Each row is a point on a landscape with many valleys, with its height.
From any point a ball rolls to the lowest of the 2 points nearest to it. It stops when none of these is lower. Distance is the straight distance between rows; heights are no part of it.
Ribuf (h 266): 94	109	91	92	92	95	97	92	98	100	99	99	89	99	97	121	101	86	111	106	110	101	70	109	117	86	107	100	125	90	101	103	97	114	94	96	100	111	126	101	91	83	123	122	96
vifum (h 378): 112	95	120	103	92	102	100	103	97	103	97	82	106	107	102	96	103	82	108	87	91	95	120	102	60	103	111	107	95	102	104	114	136	113	99	105	121	102	105	94	90	100	91	66	102
gadi (h 265): 105	105	93	109	93	126	105	96	101	98	94	105	101	94	117	83	105	113	97	95	89	87	119	105	77	108	116	105	83	93	113	121	123	94	113	85	114	87	103	87	105	104	76	81	117
fopo (h 515): 85	121	81	93	110	104	99	82	79	105	105	119	86	96	80	111	129	119	131	104	112	95	76	111	118	87	99	86	110	76	65	79	65	110	100	98	87	99	100	103	102	80	126	102	96
Sizu (h 459): 103	96	101	119	92	131	110	107	94	95	92	91	109	109	104	102	110	60	109	81	117	76	116	99	86	103	104	92	104	96	109	128	143	127	89	99	123	106	115	87	91	103	113	94	123
mun (h 610): 106	98	121	84	117	76	104	94	95	105	112	72	105	115	100	109	114	81	102	97	112	114	108	99	85	97	110	81	100	98	77	77	119	105	92	105	117	121	100	117	88	76	114	83	90
zup (h 461): 75	90	111	96	100	114	84	87	91	105	110	108	88	123	96	98	103	107	112	118	72	103	74	101	126	93	92	94	141	83	104	94	58	122	101	98	68	108	107	96	97	97	95	115	122
nagag (h 354): 87	101	95	108	86	110	96	107	79	98	106	119	98	80	94	87	108	88	139	78	83	92	111	104	84	111	79	94	110	103	82	93	97	121	79	110	125	142	81	94	90	105	106	71	100
Vuta (h 567): 125	107	96	109	73	98	90	119	103	125	93	83	127	104	107	101	138	113	89	102	104	97	116	89	66	59	82	99	94	112	92	102	93	94	129	84	90	74	89	112	96	104	91	91	109
dofa (h 586): 111	88	80	122	87	115	115	107	99	128	93	101	117	112	117	86	126	86	82	110	126	87	125	79	83	76	60	89	103	90	85	111	99	105	122	74	81	82	78	99	99	113	111	85	119
Samil (h 370): 115	106	79	112	96	105	92	114	115	110	107	98	122	85	130	109	115	119	88	117	124	70	105	87	107	75	101	100	92	127	117	103	86	69	118	83	69	70	110	103	108	120	84	123	108
lum (h 213): 114	124	101	119	61	93	95	110	110	118	97	109	131	91	87	87	102	116	97	88	89	98	102	103	75	77	96	126	96	118	122	122	94	102	108	98	104	80	95	99	97	113	90	115	110
Turu (h 342): 101	84	118	89	102	96	87	101	101	108	110	86	100	125	104	96	93	115	92	109	74	124	89	101	104	104	112	106	110	99	133	106	87	104	112	107	87	85	104	113	95	90	71	119	111
puz (h 292): 100	81	84	95	123	131	97	96	95	88	106	123	88	82	125	99	109	97	114	124	93	70	128	90	99	103	93	79	80	90	84	76	80	91	97	106	81	107	84	87	107	111	82	78	102
suv (h 546): 84	112	89	98	106	76	109	93	100	89	100	124	83	69	98	106	94	110	96	90	103	140	72	112	123	106	105	87	107	103	88	95	82	70	95	101	98	126	92	118	114	96	117	98	86
bepa (h 625): 98	90	75	106	110	101	106	95	93	103	110	102	91	75	127	79	111	118	100	105	110	77	115	92	95	103	104	80	78	99	81	77	101	76	116	91	102	107	69	108	113	119	87	80	89
zumel (h 326): 111	97	109	102	92	93	113	110	99	105	82	61	100	112	112	137	93	66	96	93	130	87	94	108	116	67	109	98	113	98	109	116	125	123	79	111	97	91	133	100	86	74	106	112	107
mik (h 287): 90	110	68	103	127	119	107	89	108	83	107	132	104	89	100	113	77	113	108	119	110	96	85	101	131	114	116	89	88	99	101	124	126	81	103	88	98	93	125	79	110	97	114	132	120
Rura (h 396): 85	87	100	100	99	95	94	101	85	101	109	126	99	96	87	89	116	69	131	75	81	94	116	95	87	115	86	91	127	107	92	78	106	129	91	104	121	149	93	106	87	97	123	64	107
tugav (h 737): 102	85	102	85	106	80	85	92	123	102	101	85	88	95	105	99	93	90	95	112	95	105	88	102	118	101	104	97	125	105	94	82	54	111	113	98	86	127	93	109	118	114	91	115	78
vof (h 601): 106	99	120	89	94	69	107	112	100	77	106	78	93	78	87	113	78	102	101	95	84	117	116	116	83	106	96	114	85	120	83	77	114	115	80	110	126	128	91	81	92	100	102	90	78
fovu (h 264): 122	112	139	114	99	66	102	97	77	94	110	84	107	98	89	115	94	109	92	85	99	114	113	110	74	107	77	120	82	104	73	84	141	112	74	106	126	94	95	90	92	104	124	87	75
ruli (h 576): 115	84	75	107	78	105	97	124	105	122	90	84	127	107	111	91	130	91	77	106	107	95	121	83	75	73	73	86	105	104	90	113	94	111	130	71	85	86	78	109	95	118	92	72	116
panu (h 176): 95	96	96	109	93	105	103	86	115	117	115	116	118	94	101	84	91	117	101	120	88	83	92	87	118	90	94	113	110	91	121	109	71	96	123	97	66	87	105	102	108	124	74	127	114
vasin (h 448): 103	80	125	79	109	102	93	96	94	89	100	85	92	124	107	93	95	72	107	92	87	111	115	109	97	124	110	102	112	89	122	100	119	116	91	108	107	104	126	95	82	79	98	85	116
vefil (h 418): 98	99	83	102	100	114	104	98	110	84	91	115	92	92	98	99	88	79	116	87	109	78	90	101	118	119	109	108	112	102	129	124	109	120	99	96	106	119	114	72	100	105	110	105	111
risa (h 246): 102	117	108	101	103	59	99	87	94	116	108	92	101	105	87	92	97	87	76	94	104	118	83	98	95	113	95	114	117	108	115	94	103	90	97	102	111	94	88	120	101	99	115	98	79
susat (h 141): 89	86	103	97	105	141	98	90	104	104	99	110	91	126	116	101	107	98	108	122	93	85	110	88	110	81	84	90	111	80	103	122	95	120	102	95	74	76	121	81	88	78	85	103	146
fep (h 233): 114	124	92	111	78	115	96	101	98	113	94	111	113	87	105	86	98	124	103	92	93	94	110	100	79	94	101	113	88	102	118	122	110	83	111	91	109	83	94	101	105	109	92	102	106
gazi (h 452): 89	117	135	93	97	100	116	97	78	115	113	128	79	131	82	71	115	131	112	73	77	131	104	112	73	104	91	102	102	87	92	101	110	84	93	101	116	87	89	115	93	112	111	65	106
sof (h 559): 119	110	88	102	74	92	82	113	104	120	103	92	116	88	108	104	120	115	100	105	104	79	98	95	86	64	91	100	102	115	99	96	56	90	125	86	79	81	82	122	108	118	87	110	93
nid (h 146): 97	102	83	107	106	122	106	83	102	95	111	124	96	92	108	84	90	117	111	113	82	85	92	94	115	105	96	98	105	94	111	109	77	93	108	89	83	94	93	88	115	113	88	106	120
Tef (h 338): 93	87	102	86	111	119	105	93	104	89	95	90	92	110	115	105	106	75	116	98	100	90	116	104	107	98	102	87	113	94	121	106	114	124	90	112	103	109	135	95	86	84	106	100	133
lifo (h 486): 80	96	143	87	98	69	93	109	76	107	105	111	77	104	68	92	107	97	113	85	69	141	89	108	89	101	92	100	119	113	90	61	88	106	91	110	112	117	85	106	92	96	116	75	94
biva (h 532): 83	114	78	84	116	89	106	81	98	89	112	115	86	84	99	107	112	123	118	105	117	123	81	106	127	98	103	84	96	83	67	75	69	78	98	97	91	120	93	114	118	86	126	103	88
dipe (h 350): 97	103	74	123	118	118	86	92	90	98	99	107	106	107	120	98	116	114	97	128	119	72	120	77	103	76	82	93	71	98	70	94	96	74	118	90	72	68	91	93	116	94	86	88	105
deko (h 708): 109	113	86	99	100	115	92	99	95	109	103	105	98	102	109	90	112	131	112	115	83	90	109	99	88	81	91	93	90	96	86	95	76	83	116	94	85	80	81	110	105	85	87	91	106
Fike (h 697): 97	79	97	87	102	132	93	113	88	92	102	111	98	105	106	95	106	104	118	105	49	101	117	102	81	100	89	82	98	83	100	94	69	109	92	107	94	117	73	92	93	98	73	62	122
ked (h 373): 93	119	111	122	91	86	113	90	81	126	94	125	103	94	78	67	123	101	101	68	94	106	96	85	75	104	79	97	110	92	93	97	99	93	104	94	128	109	65	115	103	123	113	64	102
Tokor (h 544): 96	97	127	70	100	100	86	110	89	94	101	69	88	113	90	130	91	98	118	114	79	125	106	107	100	81	103	102	106	110	99	80	99	110	83	109	104	114	124	96	70	66	117	105	98
mezo (h 340): 88	111	101	111	97	83	95	93	90	109	95	114	88	97	85	79	108	84	107	84	103	100	92	94	92	112	84	97	128	104	97	96	93	107	100	100	116	122	80	107	105	112	118	86	95
vad (h 463): 94	112	67	118	106	133	102	103	81	81	87	108	109	77	85	113	87	92	124	83	119	96	82	104	109	119	115	90	92	112	103	113	130	107	68	102	137	113	113	78	99	99	127	113	86
seko (h 666): 97	78	109	88	90	136	98	106	99	95	99	110	94	109	101	86	97	109	111	100	41	117	116	115	80	109	110	97	91	78	111	112	99	110	93	98	111	109	89	89	91	102	73	60	120
lunag (h 404): 87	84	113	93	107	115	89	102	96	92	109	96	91	131	107	97	94	116	105	113	76	118	85	106	119	99	107	93	120	89	127	105	84	108	99	100	85	95	115	95	94	79	81	124	129
Tenat (h 244): 101	67	93	84	120	141	103	101	100	76	110	126	94	79	114	96	104	88	110	117	78	78	138	96	95	118	92	79	91	90	98	81	71	116	91	115	74	126	85	86	101	110	79	70	102
Vafad (h 533): 110	118	116	95	85	101	84	118	102	108	87	81	107	108	84	121	111	139	107	110	78	98	101	98	76	59	92	124	87	108	58	88	74	107	102	107	93	84	89	100	92	70	89	109	106
povo (h 517): 83	105	119	74	103	78	86	110	83	114	108	105	67	109	67	107	108	92	112	90	78	145	74	111	102	94	100	99	131	101	91	62	65	115	87	106	104	108	106	105	93	82	130	98	89
Tuvan (h 383): 96	95	100	99	93	105	108	99	113	87	93	110	83	110	97	100	74	82	91	95	108	96	79	101	126	120	108	113	119	102	137	129	108	127	101	103	93	104	129	83	103	104	100	119	104
Luf (h 555): 97	117	87	105	94	82	102	99	104	83	92	94	88	70	88	112	85	102	105	91	98	125	91	111	108	102	108	105	94	118	94	100	99	82	92	98	117	126	85	105	104	106	104	98	74
Kibat (h 573): 110	87	149	92	103	79	108	105	93	103	108	75	98	97	87	107	83	119	99	91	71	123	112	106	58	100	90	121	83	113	71	73	118	121	96	116	116	110	94	88	87	93	101	91	95
dizem (h 237): 93	94	101	103	120	93	122	90	117	96	83	68	105	106	121	138	96	60	82	109	135	104	103	101	133	67	117	79	100	95	96	120	120	106	77	104	92	95	138	108	101	76	112	118	111
penaz (h 329): 98	101	115	102	90	91	106	92	98	115	95	86	82	123	97	111	101	91	102	95	118	95	75	102	109	79	98	98	142	87	103	118	98	134	103	99	82	85	124	107	90	81	112	122	118
Vodev (h 256): 91	110	80	97	121	117	103	92	97	82	98	106	96	90	111	122	95	103	117	104	107	93	95	104	112	103	107	96	89	98	98	113	121	87	88	93	107	101	128	86	102	75	112	113	116
Fetan (h 328): 95	84	75	116	119	124	91	88	103	106	98	112	84	91	119	82	117	99	106	137	114	80	145	75	104	101	80	82	70	98	72	96	105	75	107	105	82	88	82	84	105	112	94	93	101
Guf (h 563): 107	87	147	86	101	105	85	106	82	118	97	81	93	139	88	93	99	118	96	100	57	138	109	105	71	101	106	116	97	92	106	107	106	95	102	107	114	79	99	101	82	85	91	87	110
Sino (h 665): 73	102	78	118	112	83	115	86	88	91	93	133	88	80	98	82	98	109	113	76	115	106	98	99	115	128	97	98	94	108	90	98	108	86	97	96	124	128	78	106	117	118	117	94	96
felor (h 398): 104	94	127	107	90	105	118	101	90	106	89	65	105	116	102	115	102	53	107	84	116	86	112	105	95	77	106	100	112	102	117	123	137	128	80	110	111	97	129	92	81	84	117	97	110
Puno (h 501): 91	121	101	86	90	109	92	89	78	112	106	115	93	113	74	108	128	118	125	107	91	91	78	104	102	79	96	96	115	78	74	83	51	116	109	103	77	90	92	99	102	78	114	95	103
sut (h 644): 91	107	80	109	114	83	125	80	98	94	93	132	100	100	104	85	72	107	87	86	112	111	93	89	119	145	108	107	77	108	126	110	118	66	100	99	119	104	101	96	105	123	120	108	79
tevi (h 523): 97	82	86	106	97	95	112	120	130	87	91	88	103	88	104	82	101	77	82	78	123	72	119	92	100	124	110	101	87	106	106	88	107	120	120	98	102	122	105	99	119	122	85	91	83
Mel (h 209): 117	116	124	113	90	69	94	109	89	100	95	73	106	102	83	126	101	88	73	93	118	109	90	113	81	93	83	110	98	109	84	94	134	100	70	106	115	91	99	97	88	90	124	115	74
zogef (h 634): 101	96	91	109	117	81	118	75	103	100	94	112	98	112	107	83	83	97	71	97	131	113	106	91	116	125	97	102	91	99	117	104	132	65	101	97	114	83	97	110	107	106	116	116	87
Sokod (h 285): 113	95	121	92	84	64	98	99	102	112	104	86	110	110	90	92	85	94	82	97	85	118	82	104	101	112	106	120	106	115	136	101	91	100	106	118	100	80	93	118	88	98	94	113	93
pim (h 392): 108	77	107	92	91	102	91	106	140	115	109	80	114	96	111	92	105	116	83	126	121	89	116	90	136	88	95	86	105	121	112	103	67	93	122	105	56	90	117	98	107	129	55	134	95
pokuz (h 320): 115	104	141	107	97	87	103	101	80	105	114	82	103	108	82	109	99	87	105	85	88	105	120	102	71	113	90	114	94	102	84	93	150	116	83	105	129	112	106	94	81	101	116	79	90
gifud (h 412): 110	66	113	82	103	119	85	114	147	94	100	78	99	97	117	103	98	106	81	131	111	72	109	101	138	85	100	82	108	113	106	103	60	120	106	110	58	92	110	93	115	128	54	120	88
Nak (h 686): 90	109	93	95	97	98	101	95	79	91	111	117	79	84	93	83	121	120	139	90	85	100	91	102	96	95	94	81	92	90	77	75	67	94	94	105	96	111	70	106	105	97	104	78	104
Mag (h 507): 98	88	63	111	127	117	105	102	122	85	90	104	111	66	114	126	87	90	98	123	126	84	95	94	133	109	110	71	80	100	79	102	93	97	98	91	93	115	105	89	117	112	116	124	88
vav (h 218): 109	111	93	118	94	78	98	101	98	113	94	94	102	91	96	88	100	87	87	86	119	101	94	94	89	108	98	96	99	110	111	95	122	86	114	100	119	97	86	114	108	104	107	105	77
Lenib (h 545): 103	118	116	87	84	79	77	117	115	106	99	73	102	101	89	124	97	120	99	124	91	105	89	107	89	68	99	111	96	114	75	88	72	96	101	111	100	94	99	110	99	86	90	129	85
segi (h 487): 100	111	91	127	99	124	94	103	75	98	86	98	113	102	96	100	99	72	116	82	123	89	99	101	86	107	96	97	103	100	104	117	138	110	79	98	135	112	106	93	100	97	112	104	98
Deba (h 352): 100	100	132	75	103	85	91	96	68	97	117	111	88	122	94	95	90	106	92	94	79	146	91	119	99	125	106	123	95	100	111	90	124	86	81	103	112	76	100	101	88	96	118	88	85
Nemi (h 534): 115	77	120	88	112	64	108	96	95	114	104	71	92	127	111	89	105	72	65	97	129	112	97	95	102	106	97	92	116	98	97	90	124	107	96	109	91	85	94	115	97	94	107	99	101
Govu (h 115): 93	103	65	120	101	136	108	89	90	93	103	145	101	85	94	88	85	112	113	107	88	69	96	93	113	117	91	104	90	97	108	130	83	96	106	99	76	91	82	79	114	120	103	96	126
fimen (h 379): 114	89	99	91	85	89	91	108	135	111	112	99	134	97	121	98	109	126	84	114	116	84	111	83	108	79	109	105	98	126	123	92	72	77	125	90	65	77	121	108	101	131	65	140	108
Gagad (h 607): 104	114	74	131	94	123	85	96	79	119	93	105	106	95	97	120	112	101	107	114	125	66	83	92	110	82	86	91	109	78	89	110	83	112	108	85	72	84	98	99	108	92	110	113	106
Dofo (h 518): 95	90	71	109	117	99	114	99	143	75	85	117	105	63	99	112	74	92	81	115	123	99	89	94	141	131	113	92	80	113	93	109	81	84	106	90	86	127	107	85	120	123	102	121	77
lin (h 315): 96	133	81	106	92	77	101	94	109	108	110	111	115	82	90	114	81	118	88	104	116	114	69	101	115	94	107	115	106	102	113	113	94	63	111	92	100	93	114	121	103	94	109	129	90
Zigiz (h 248): 91	139	132	112	77	80	103	94	85	93	115	124	102	94	74	103	76	144	109	86	91	125	84	111	99	88	88	143	89	107	116	104	111	85	81	114	111	77	98	94	96	116	113	109	101
Nuli (h 175): 108	80	90	76	107	151	104	113	107	70	98	127	98	79	103	99	94	97	100	105	62	70	114	104	97	113	115	85	104	91	112	98	77	111	98	114	83	109	86	78	106	109	70	70	106
Labi (h 553): 106	116	101	96	80	88	75	118	110	109	104	79	109	94	106	109	98	116	108	113	94	86	95	105	93	76	107	105	107	113	96	106	71	103	113	102	88	93	93	110	104	100	84	117	94
telu (h 438): 111	70	100	82	114	110	87	102	135	83	97	66	100	90	117	119	96	86	90	129	110	72	112	94	128	92	106	73	105	105	91	78	58	112	105	104	76	115	106	97	119	115	74	109	81
mif (h 405): 99	123	116	104	97	91	127	92	91	132	103	126	100	115	91	56	111	115	91	71	85	113	108	93	77	100	86	99	107	85	109	95	103	73	105	94	124	90	86	118	99	126	109	77	107
des (h 619): 95	88	125	86	97	124	90	103	84	107	99	103	99	133	96	88	110	122	112	94	56	134	114	108	71	100	97	102	102	82	96	117	103	106	95	99	111	96	98	91	87	85	92	76	126
lagif (h 535): 94	100	68	119	98	98	105	117	122	92	83	106	114	69	101	91	93	101	89	79	129	77	95	85	116	127	110	108	80	124	117	93	100	88	121	84	114	109	91	97	114	136	95	110	71
Rez (h 321): 96	111	104	118	66	110	103	112	84	93	90	117	97	73	82	87	103	104	121	81	70	98	113	99	74	102	75	108	96	102	79	105	99	125	82	102	124	129	71	77	94	118	96	59	109
Benog (h 161): 107	102	83	104	106	99	108	108	125	80	84	74	113	89	124	141	87	71	77	120	128	108	92	108	123	84	126	87	84	108	105	116	113	93	94	100	87	107	132	100	107	77	89	119	92
lol (h 174): 116	115	101	112	84	67	95	104	103	100	87	80	111	90	95	126	90	79	74	103	133	116	75	108	104	101	99	109	101	111	108	111	120	95	85	104	110	95	98	114	90	91	119	123	71
zanob (h 542): 93	79	85	99	109	100	121	110	128	82	94	83	101	89	108	103	87	57	86	88	133	84	114	95	115	126	114	97	91	101	106	91	120	123	105	100	101	130	112	97	110	100	101	98	86
sabo (h 208): 100	106	93	93	110	94	100	94	112	85	95	90	98	100	119	118	90	89	84	112	111	113	94	108	109	96	117	97	91	98	106	107	118	89	96	102	102	105	120	104	103	71	104	108	98
kika (h 225): 106	141	107	116	62	75	95	106	108	124	111	119	121	81	78	103	87	118	109	89	94	98	91	96	83	71	93	131	100	116	115	111	84	79	98	108	101	79	99	100	92	120	89	129	102
beteb (h 485): 84	114	96	97	97	102	81	90	92	116	106	106	93	112	82	105	108	114	119	116	80	100	76	104	117	82	99	109	137	80	86	92	49	119	112	97	68	92	93	111	93	96	108	121	112
gifaf (h 302): 87	126	60	119	113	105	110	101	101	87	106	122	109	74	86	119	70	128	112	103	110	101	66	100	119	115	119	105	90	106	109	132	118	71	100	87	112	102	112	96	109	104	103	132	101
duzu (h 598): 106	107	81	134	86	118	97	103	84	125	89	98	117	110	104	96	128	86	105	102	131	74	103	86	89	77	72	84	114	76	87	107	102	113	107	76	90	82	83	100	103	94	118	103	106
vazen (h 539): 106	108	148	89	101	80	97	115	86	107	101	78	91	118	64	109	99	125	92	101	79	133	97	105	71	87	92	124	96	109	69	70	102	103	94	115	106	88	97	101	88	77	112	110	90
Vev (h 654): 74	104	69	133	120	101	120	95	105	100	80	133	101	94	95	80	88	108	101	63	124	85	102	86	118	142	106	102	85	107	114	104	114	84	106	100	133	112	83	93	114	134	117	109	88
napu (h 527): 92	97	62	117	122	107	120	104	137	88	84	109	108	71	95	101	87	92	82	90	128	86	99	87	134	137	115	99	79	122	104	104	101	84	116	86	104	119	92	92	123	125	106	120	61
bim (h 426): 98	84	125	76	95	90	90	101	81	81	112	103	87	128	104	91	94	93	92	92	76	130	99	120	105	131	111	113	97	105	121	102	121	102	87	101	109	101	105	92	89	90	99	87	96
razif (h 493): 100	126	119	89	90	94	107	101	87	115	104	108	84	125	74	88	123	131	106	91	70	127	93	102	74	79	100	105	99	90	88	89	93	87	106	105	108	83	86	112	93	89	107	90	109
kuf (h 478): 107	83	116	106	96	101	117	103	109	115	95	110	116	127	113	69	109	86	76	69	106	96	134	91	75	125	105	103	86	86	111	117	143	107	124	90	108	93	100	111	105	125	82	69	101
fumop (h 615): 102	95	84	110	111	107	102	88	101	98	102	98	103	91	117	80	111	98	95	109	123	80	120	90	100	107	101	88	91	101	85	84	118	87	114	88	107	103	91	106	116	107	93	98	99
gobu (h 241): 87	89	95	105	108	129	101	84	108	106	104	106	97	128	114	85	115	108	90	121	87	100	121	80	103	95	77	90	98	78	94	118	98	100	105	89	81	81	91	90	95	94	81	101	131
pom (h 397): 89	99	123	85	100	96	93	98	106	118	95	82	88	143	91	118	109	113	94	111	106	105	75	97	109	67	110	93	133	79	86	99	79	124	112	109	79	78	122	120	79	72	95	125	115
Vazab (h 718): 102	95	90	94	105	124	86	105	113	99	94	94	106	106	125	97	106	117	102	116	75	85	113	90	94	84	104	95	93	97	100	102	71	89	112	97	88	80	91	100	101	91	61	86	114
dusi (h 696): 96	115	96	84	98	103	103	98	79	90	103	100	83	97	104	99	122	132	136	105	93	98	103	100	90	78	102	81	81	88	72	80	78	90	100	105	100	98	91	110	96	78	97	74	105
Sura (h 453): 97	90	116	88	114	71	97	95	109	134	99	71	103	145	101	119	107	102	67	114	114	116	79	100	114	64	106	102	124	95	97	96	92	103	98	112	73	58	119	130	90	65	92	128	108
Vudas (h 449): 85	96	114	84	108	81	92	107	82	96	116	116	87	107	85	94	115	90	123	80	82	120	98	106	78	110	90	87	120	100	76	63	106	102	92	109	118	126	95	111	90	93	124	75	102
Zak (h 434): 97	82	128	58	104	84	92	104	69	92	116	103	92	113	99	116	101	85	96	87	91	149	102	122	101	123	99	95	94	103	94	74	121	88	75	98	120	104	107	104	87	77	132	76	85
ged (h 271): 116	115	88	106	59	133	93	126	109	85	86	110	105	74	91	105	88	94	104	102	80	70	102	109	84	92	91	110	102	107	113	122	90	123	100	94	104	98	80	72	99	116	83	86	99
voluz (h 494): 119	75	145	91	109	93	97	100	81	118	106	83	107	137	104	84	108	106	79	85	71	122	120	105	61	111	113	106	85	90	101	116	132	94	102	101	112	83	98	116	87	106	84	66	96
pidub (h 231): 110	89	90	84	90	140	97	111	116	76	85	111	103	76	101	113	88	81	106	102	82	56	105	108	96	99	114	90	102	96	114	112	84	126	99	103	91	107	100	74	97	109	91	86	107
nofa (h 195): 112	111	91	122	88	84	98	105	94	107	84	86	115	93	102	113	92	86	76	89	135	100	90	109	97	109	99	120	83	117	119	114	140	90	95	101	124	91	100	109	101	101	108	113	78
bep (h 572): 97	73	101	100	127	100	119	101	116	93	94	72	105	103	127	106	91	56	86	103	139	91	124	104	115	101	112	91	82	98	99	96	142	106	97	102	103	104	121	101	109	92	103	103	96
vome (h 597): 108	85	106	111	109	92	107	102	103	102	88	75	99	107	118	87	105	68	87	96	140	88	113	97	96	104	103	100	98	109	103	103	139	106	105	95	111	92	113	99	112	97	96	98	106
gifev (h 554): 109	126	117	105	83	62	100	107	104	97	108	86	97	81	70	119	97	136	94	97	100	114	91	115	85	77	87	116	90	117	76	73	84	99	89	111	105	93	84	110	95	94	108	122	84
rezu (h 675): 84	100	75	103	112	94	100	90	89	84	106	117	80	77	105	79	104	108	126	93	95	101	87	93	118	108	96	90	110	101	90	82	82	85	91	105	102	131	74	106	118	117	109	84	98
Nor (h 308): 99	140	77	122	84	94	108	99	93	103	115	123	116	65	89	109	78	126	118	88	119	101	64	100	117	96	103	111	89	105	113	120	110	64	94	99	115	89	99	105	108	108	103	124	91
lud (h 568): 90	83	124	78	107	86	86	108	87	99	104	88	80	123	91	113	101	89	102	105	82	132	88	113	109	101	105	93	124	101	113	77	88	114	94	107	107	112	117	104	80	75	117	110	100
gutur (h 469): 103	84	94	75	122	102	101	99	137	71	97	81	102	84	117	111	97	80	94	118	107	97	111	99	117	110	118	75	95	100	94	81	87	98	99	102	96	138	108	108	107	103	86	103	74
gasim (h 635): 96	85	94	93	121	90	95	91	110	103	98	74	101	110	116	93	115	87	101	110	111	96	115	96	90	95	107	77	95	93	77	72	110	101	105	101	105	120	103	113	103	81	98	96	102
mupo (h 504): 98	90	93	105	94	109	108	113	125	98	90	104	104	94	114	67	98	86	78	74	101	85	124	98	86	130	113	109	74	98	113	100	130	115	122	101	104	112	99	98	111	127	79	73	95
kasid (h 614): 94	120	82	105	112	114	93	87	99	107	106	102	106	109	108	116	107	109	105	129	124	72	78	93	115	83	95	101	106	82	87	113	95	99	111	89	79	77	117	97	98	79	104	125	119
Tum (h 516): 103	119	135	84	85	88	90	110	94	117	102	87	95	122	62	109	115	136	96	101	80	115	93	102	68	74	97	122	100	100	81	91	87	100	104	114	100	75	95	104	86	72	99	109	106
raz (h 727): 99	86	93	95	108	108	84	99	103	95	102	90	95	99	109	93	99	102	112	119	82	92	97	90	111	97	93	88	110	97	95	91	48	111	107	103	77	114	90	103	116	112	83	101	92
seba (h 617): 102	94	97	103	114	95	106	91	95	91	98	93	96	125	109	90	96	76	87	91	126	100	115	94	109	124	104	108	94	94	115	110	143	92	100	100	117	90	107	103	103	93	118	111	98
guku (h 715): 101	83	94	93	100	121	94	99	88	92	100	110	91	99	107	86	107	103	118	115	65	97	105	95	95	100	84	82	105	92	98	89	45	105	101	94	79	110	71	97	111	107	81	77	110
kugu (h 362): 104	99	63	127	107	124	94	101	88	103	100	112	113	79	116	105	103	117	97	118	128	62	101	86	110	89	92	101	82	108	94	109	85	79	118	87	78	72	91	97	111	112	91	109	102
vin (h 232): 107	147	111	111	70	81	98	97	90	117	125	117	115	89	83	104	88	139	109	93	100	105	85	105	83	80	95	134	83	109	110	113	107	71	89	106	110	67	104	100	97	107	98	114	102
Zub (h 566): 103	107	86	87	100	97	97	111	116	78	93	90	97	74	97	105	87	98	103	96	92	97	97	114	105	115	115	110	95	113	108	101	87	96	95	107	111	128	99	93	105	103	85	99	80
Peli (h 318): 97	87	108	98	115	122	101	83	105	108	99	109	102	129	116	81	119	98	105	100	94	100	129	93	86	104	92	89	96	75	92	104	124	100	104	92	104	94	99	102	96	92	96	85	131
migo (h 319): 103	81	95	102	119	135	111	86	104	91	97	111	97	114	123	81	105	100	101	98	99	90	136	100	86	113	113	101	87	92	103	109	136	92	103	96	110	97	114	87	109	104	90	81	125
Besib (h 286): 98	125	127	88	84	65	108	94	76	91	116	117	82	99	84	106	83	119	87	89	90	141	89	112	105	111	90	129	94	107	103	94	113	83	75	103	113	84	92	104	92	100	121	94	86
nuz (h 327): 88	114	82	100	102	77	103	92	110	89	100	118	103	89	94	112	69	96	85	100	105	117	67	103	132	123	114	119	111	102	115	121	98	83	101	99	89	108	113	105	108	110	103	125	90
fon (h 578): 106	100	82	89	100	102	103	118	139	78	95	98	97	78	102	93	88	103	87	101	95	79	91	114	118	118	123	109	94	119	123	100	75	94	120	97	90	112	91	99	125	133	72	108	79
fekaz (h 293): 110	115	103	111	69	111	99	114	95	86	95	107	100	66	86	92	94	112	110	100	74	90	106	107	84	89	84	117	94	106	92	108	91	110	89	102	113	108	77	86	98	113	89	85	101
zizu (h 301): 94	108	83	106	106	105	95	87	88	95	96	111	91	92	96	105	103	89	123	95	113	100	79	101	116	105	89	94	124	96	91	96	93	109	92	97	107	125	108	96	103	95	131	109	90
Nemol (h 347): 88	100	93	96	93	83	111	89	106	93	106	117	101	108	92	95	69	89	81	98	100	102	73	96	127	134	98	130	107	102	149	123	111	95	101	109	85	86	121	100	104	109	94	124	98
fulo (h 193): 104	111	94	111	77	98	96	99	120	116	111	114	124	98	99	90	89	110	97	100	90	86	88	93	99	90	100	119	106	102	139	129	87	92	121	95	86	73	113	104	98	116	77	127	115
bato (h 436): 107	85	128	101	110	99	107	95	89	109	108	103	107	130	109	80	108	92	88	87	85	107	131	104	67	132	119	109	87	82	108	114	140	104	105	99	121	113	105	110	97	113	85	58	95
daboz (h 491): 104	84	69	96	127	103	109	94	126	73	86	95	108	64	116	115	91	80	92	113	125	101	104	104	119	113	121	67	92	100	87	90	93	85	98	88	96	142	109	108	106	99	107	106	83
gutuz (h 498): 113	79	123	92	116	69	109	95	109	133	103	70	91	138	96	93	112	94	62	102	116	112	94	91	99	91	101	90	121	97	101	91	97	111	105	109	77	67	103	124	96	84	98	113	101
mavi (h 574): 115	79	122	80	108	64	99	98	87	98	108	69	100	124	108	91	112	68	82	94	103	119	102	103	90	122	115	102	106	98	92	82	124	108	83	110	113	100	93	114	86	86	116	81	85
pozez (h 444): 103	94	69	115	112	141	105	104	93	84	93	114	108	77	96	114	90	79	124	90	116	66	94	100	115	114	113	90	101	102	110	113	118	116	78	99	119	113	102	73	104	107	118	103	100
das (h 500): 104	92	136	71	109	80	91	109	87	92	103	70	98	109	96	131	93	96	97	113	88	144	111	115	92	98	105	107	90	104	87	76	117	100	74	111	115	111	119	100	76	71	123	92	81
Videm (h 240): 95	91	92	104	105	133	103	87	109	99	100	100	89	111	116	102	93	86	116	113	102	81	97	92	117	95	100	94	117	91	114	126	105	124	98	99	79	99	132	76	95	88	96	114	138

Where does a ball stop that starts at each point below?
lud => Nuli
biva => lol
napu => Nuli
razif => Ribuf
vad => Benog
gasim => Ribuf
das => lum
bim => lum
dusi => bato
raz => bato
tugav => Nuli
seba => bato

Call two points neighbours if one is among the 2 nearest of the other. Go from one point of each pair to the other, from neighbour to neighbour, staying as low as possible. Name the highest point that can't be avoided.
fumop and Govu => bepa
lol and Ribuf => vof
susat and lum => migo
susat and Nuli => kugu
